Points on a hilly landscape, in no order, each with its height.
A ball rolls from a point to the lowest of its 4 nearest points, and stops where none of them is lower. Distance is the straight distance between rows; heights are no part of it.
Dad h=22.0: [ 25  13   6  -7  15   0  11  19 -24 -28 -16  -4 -15 -14  -3 -17   1  17
  15  -5 -38 -15]
Difir h=23.6: [  4  11  41 -20   9  -6  29  42 -16 -29 -45 -11 -13 -26  12 -38   9  15
 -14   7  -9  -9]
teze h=48.1: [ 13  11  23  -1   0  10   3 -16 -21  23   6  10  -3 -33  49 -18  -4 -13
 -28 -19  -6  12]
voduz h=18.7: [  5  20 -14  34 -59   1 -28 -39  13   0  15  -3  19  39   2  32 -15 -14
 -14  24  35  22]
nevug h=26.4: [ 33   1  -7  -8   7 -12  13  20 -35 -36  -2 -10 -21  -7 -12  -8  11  16
  29   2 -43 -15]
fesen h=54.3: [-11 -12  13  -5  26 -14  15  27  -7 -30 -12  16 -12   3 -25 -11   8  46
   5  -5  -6   2]
Doki h=30.7: [-29  -1  10   9  10  10 -21 -29  36  30  -2  19  17   4 -11  17  11  -6
  -1 -12  34  12]
saf h=54.0: [ -2 -45 -16  -7  -1 -19   8  25 -18 -23  37 -18 -12  23 -21   1  10  35
  37   9 -21 -11]
gil h=36.8: [-23 -32  -8 -30  23 -32   6  31   5  23 -29 -12  -3 -18  23   2  23 -62
 -45  11  11  22]
zapo h=36.9: [-18 -15  43 -23  14   1  10  11   1  15 -13  -1  -4 -35  36 -23   0 -27
 -49 -21  19  10]
Bitad h=6.5: [  5  -1  -4 -10  14   2  15  -7 -21  -6  38   7 -13  34  -3  24  -2   3
  35  36 -21 -31]
guf h=51.9: [  4 -30  -1  -4  -2  -4  -3  -2 -16   4  32   2   2  18   1  13  -5  11
  22 -14 -13  -8]
vep h=74.0: [-21 -49 -21 -15  11 -21   0  36  13   4 -24   3  -4  -7 -36   2  19 -22
  -3 -12  -1   0]
bili h=44.4: [  9  -5   0  -3   7   6  -2   0  16  -7 -10  -9  11 -10 -11   2  -8  -7
  16 -14 -10 -13]
neta h=24.0: [ 22   2 -27  10 -51   5 -12 -38 -27  21  15  14   2   6  26   1 -19   0
 -31 -10  -1  24]
Bop h=29.6: [-18  51 -10  10  51  -2  21  14  29 -23  -7  10   1  -1 -20 -21  -3  48
  -7   6  15   7]
bezag h=30.6: [-33  22   6  -8  23  17   0   5  51  33 -19   5   6 -27  -9  -8  15  -6
   2 -15  19  -1]
pufi h=59.0: [ 24 -38 -26 -13 -13 -17  -4  17 -37  -6  39 -38 -18   9  -5   6   9   8
  42   4 -38  -9]
zan h=14.3: [  1   4  10  14 -10  12 -13 -35  -4  16  38  14  17  30  17  24  -1  -3
  15   8   1  -1]
tuva h=55.5: [ 10 -44 -17  -2 -16 -12  -8  14   3 -11   6 -23   1   0 -20   6 -10 -15
   6 -17 -10  -2]
rusa h=28.6: [-30  -6  -7  28 -16   3 -33 -33  30  32   7  22  18  27 -13  30   9 -21
 -12   2  47  27]
sipe h=34.9: [-21 -24  28 -16   3 -16  25  49 -31 -33 -36   2 -17 -11 -20 -31  22  32
 -12   0   1   3]
zoni h=19.7: [ 29  52  -3  -2  33   9  19   2   0 -26 -10  -5 -10  -5  -5 -13 -10  31
  29  18 -25 -12]
sufud h=22.8: [  0  17  14  -2  18  15   3   0  28   4 -17  -1   8 -29  -1 -21  -3   0
   5 -15  -7 -10]
til h=30.8: [ 13 -12   1 -12   3 -20  23  40 -50 -29  -2   1 -37   1 -13 -17  23  47
  17   3 -28   7]
ber h=33.7: [-17  27  12 -22  15  14   6  13  42  32 -24 -22   7 -48  20 -30   5 -39
 -28  -8  21   2]
mugo h=59.4: [-17 -19 -28   0  12  -7  -9   6  40   2 -27  -1   8  13 -36  26   9 -29
  10   5   3  -4]
Mele h=38.5: [  5  12   1  21 -24  14 -11 -23  17  -3  18  -6  26  34   3  25 -19 -20
  27  23   7 -20]
Paro h=38.4: [  7  -5  -8   2  19 -14  15   7  -9 -42   9   2  -7  22 -20   3  -4  30
  19  19 -18 -15]
gon h=27.6: [  0  50   9  38 -37  15 -32 -52   2  16  20   5  19  22  21  14   7   4
 -14  18  29  18]
Kes h=24.9: [ -7  28 -13  35 -41   9 -36 -46  20  17   4   7  19  22   1  19  -3  -8
 -23  11  41  27]
Faluf h=24.8: [  5  42   2   2  32   0  23  26   0 -36 -26  -2 -13 -17  -6 -31   1  41
   2  -1 -14  -3]
vifek h=41.5: [  5 -32 -47 -13 -53  -6   5 -15 -15  10  -3  -9  -3  -9  16 -15 -25 -12
 -60 -10   3  16]
tud h=15.1: [ 23  25   9 -21  40   5  12  -8 -31   9  16   9 -28  12   0  18   0  10
  37  15 -28 -12]
kuza h=61.8: [ -8 -14   0 -14  17  -2   2  26  21  -8 -33  -6   4 -25 -17 -10   7 -20
  -7 -11  -1  -4]
sepe h=12.6: [ 25  47  16   9   5  22 -11 -34  -6  33  12   2   2 -14  27   2   1  -7
  19 -12  -9   0]
sose h=41.8: [ -8 -35  -4   0  -5  -7  -9   3   5  15  13   4   5  -8  -1   2 -10 -13
 -19 -29   2  10]
faz h=34.5: [ 20  49   2  35 -36  19 -26 -41  14   9  13 -12  25  12  21  16  -6 -18
  12  20  23   6]
meke h=27.2: [ 29  17   5  -8   2 -13  28  44 -62 -38 -32  -6 -34 -18  -4 -30  23  33
  10   9 -27  -1]
tok h=17.9: [  7  -3 -35   9 -58   2 -20 -34   8  11  -8   5   6  17  -5  14 -18  -5
 -36  -1  23  30]
Taput h=46.0: [ -9 -14   8  -4  16   4  -6   1  18  -5 -12   9   4  -5 -16   1  -4   2
   7 -18  -6 -10]
nabol h=44.1: [ 28  -7  -6   2 -11   2 -12 -10 -21   9  17  -2   4  -7  20   9 -12 -12
   4 -18 -15  -4]
kude h=35.3: [-39   0  25 -35  30  -8  10  27  18  24 -36 -13   2 -27  22 -17  22 -45
 -37   9  18  14]
bifi h=8.7: [  6   7 -22  24 -68  -2 -23 -43 -13   7  22  10  -1  41   5  23 -14  15
 -23  23  14  31]
fuz h=35.2: [ -9  -2  16 -19  13  -2   7  19  17   6 -35 -26   6 -42  21 -18   2 -46
 -33  -2  14   2]
firot h=26.7: [-25   1  47 -15  16 -12  28  52 -28 -27 -44   9 -16 -10   0 -37  17  31
 -23  -1   7  -3]
sefo h=11.8: [-25  -8  -2  -1  24   4   2  -5  37  -8  -8   9   9  16 -26  14  -3   8
  18   3  11  -9]
Livak h=14.7: [ 15   2 -13   0   7   4  14  -4 -19 -26  28  -9  -8  31  -4  20  -7  -1
  39  38 -26 -35]
Kunu h=37.5: [-19   7 -18  10  -2  10 -22  -9  37  47 -19   9  12 -16   1   7  14 -35
 -27 -15  29  18]
bemi h=37.2: [-19  19 -14  16  -7  11 -23 -15  50  36  -9   2  19  10 -15  27  14 -29
   7   4  35   5]
zepul h=35.4: [ 12 -21  12 -18   5  -6   9  23 -40  -1  15   3 -21  -8   6  -1   8  15
  18 -17 -35  -2]
kamo h=4.5: [-13  31  15   7  14  23  -2 -23  40  11   1   0  17 -10  -7  -6  -4  12
  25  -2  10 -10]
nagi h=16.5: [ 27  43   3 -12  42   9  15   0 -24 -12  -7   2 -28  -1   3   1   0  20
  35  15 -33 -17]
folos h=16.6: [  7  43  24  19   5  28 -14 -38  10  23  21   0  19   1  19   3   1   2
  25  -3   3  -7]
Fusot h=42.0: [ 11 -33   2  -9 -11 -10  -1  14 -12   0  -4 -20   3 -28   7 -10  -9 -29
 -21 -22 -10  -2]
beni h=77.0: [ -4 -53 -14  -7  -4 -24  11  38  -4 -34 -15 -14  -9  -7 -47  -8  13  11
  11  -2  -7  -3]
Nel h=20.5: [ -2 -27 -13  -3  -7  -4   7   5 -17  -6  56  -4  -7  43   6  25   1   3
  36  34 -13 -34]
damu h=37.3: [ -6 -30  -8 -21  -5 -16   5  10  -2   7 -23 -15   3 -21  19 -12 -10 -45
 -54 -10  18  14]
lan h=32.0: [-18  32  13  21  -8  22 -25 -33  37  36   9   3  23 -11   2  -3   6  -1
  -3 -14  33   9]
mot h=29.2: [-16 -11  -5  31 -33  -3 -22 -20  20   9  22   7  21  40  -7  36 -12 -20
  -3  20  37   7]
nat h=46.1: [-21 -28  -7   3  14  -9  18  -1   3 -34  22   8   8  42 -24  17 -10  15
  20  30  -4 -24]
voti h=20.6: [ 17   8  28 -15   5   5  14  24 -13 -16 -23 -20  -3 -38  24 -32  -6 -15
  -7 -10 -22  -9]
temun h=47.9: [ 21 -29 -26  -8 -23 -14  -8   3 -29  19  36 -13  -4  -5  24  -3  -5   1
  -5 -22 -20   5]
bigu h=18.9: [-29  11  19   0  31  19   8 -10  34  -2  -4  28   6   2 -11  -6   3  31
  12  -8   5  -1]
Vubed h=26.3: [ 21  22   7 -11  24 -10  25  36 -52 -29 -15   8 -40   0  -3  -9  18  41
  11   3 -29   1]
Nit h=34.1: [-16 -22   7  -1  11   2  -9   0  22  23  -8  16   6 -16  -4   3  -2 -16
 -14 -24  17   7]
nakib h=16.9: [ 21  31  19  -3  10  19   3  -4   6   5  -3  -2   4 -29  24 -18  -6  -7
   8 -15 -23 -14]
nudu h=39.8: [ -2  16  -2  13  -3  14 -16 -18  41  11  -5  -4  22  -4  -9   9 -10 -21
  12 -11  15  -5]
sopo h=39.5: [-13 -43 -24  -8 -13  -9  -5   0   1  25  -5   9   2 -13  10  -2 -10 -25
 -59 -15  22  22]
dipa h=22.2: [ -4   9  28 -12  29  10  13  13   0  -8 -16  16  -4 -15   5 -23   1  20
  -1 -19 -15  -9]
refum h=63.8: [ -9 -46  -4  -8  -4 -27  13  46 -24 -38  -5  -4 -23   0 -34 -22  17  42
   4   0  -8   7]
liv h=18.3: [ 14   2 -29  25 -62  -3 -23 -30   2  -1  13  -9  15  31   2  24 -28 -14
 -18  13  15  13]
vig h=58.3: [ -9   9 -11   2  37  -7  13  18  27 -30 -32   2  -4  -2 -37 -10   4  21
   8   3   4  -1]
zul h=46.2: [  8 -28   4 -14  -5  -5   2   6 -29  15  18   3  -7 -19  32 -12  -3  -7
 -22 -26 -13   2]
bofo h=23.5: [-10  11  11   2  27   7  12 -21   4 -10  24  22   2  26  -8   8  -5  24
  24  20  -9 -24]
menas h=8.5: [ 12   3 -11  19 -51   5 -19 -27 -22  16  55   1   2  45  25  38  -9 -15
   6  34  13   9]
zofar h=16.3: [  0  37  20   7  22  17   3 -30   3  13  24  18  -2  10  11   8   5  13
  36  17 -11 -22]
vifu h=31.5: [  7  -1   4   9  -1 -20  30  55 -42 -50 -37   4 -21 -15 -21 -29  12  41
  -7  13   0  12]
vipa h=37.9: [  8   4  -5   2  -6   7  -8  -5  19  15 -17 -12  15 -35  17 -13 -15 -31
 -29 -19  11   4]
nisez h=26.1: [ 25  26 -15  17 -29  13 -21 -46 -26  26  20   7   4   9  27  16  -6  -1
 -16  -2   1  16]
bife h=34.7: [ 22  -4  -9  10 -22   2 -10 -20  -8  -1  22 -10  14  25   9  25 -21 -15
  21   4  -8  -9]
fadin h=61.0: [-27 -47  -8  -2   7 -10  -5   0  15  10  15  10   6  23 -29  19   1   2
  11 -13  14  -4]

Where does a ball stop that starts at each point below?
Fusot => kamo
zapo => kamo
Vubed => Bitad
gil => kamo
vifu => Bitad
sipe => sepe
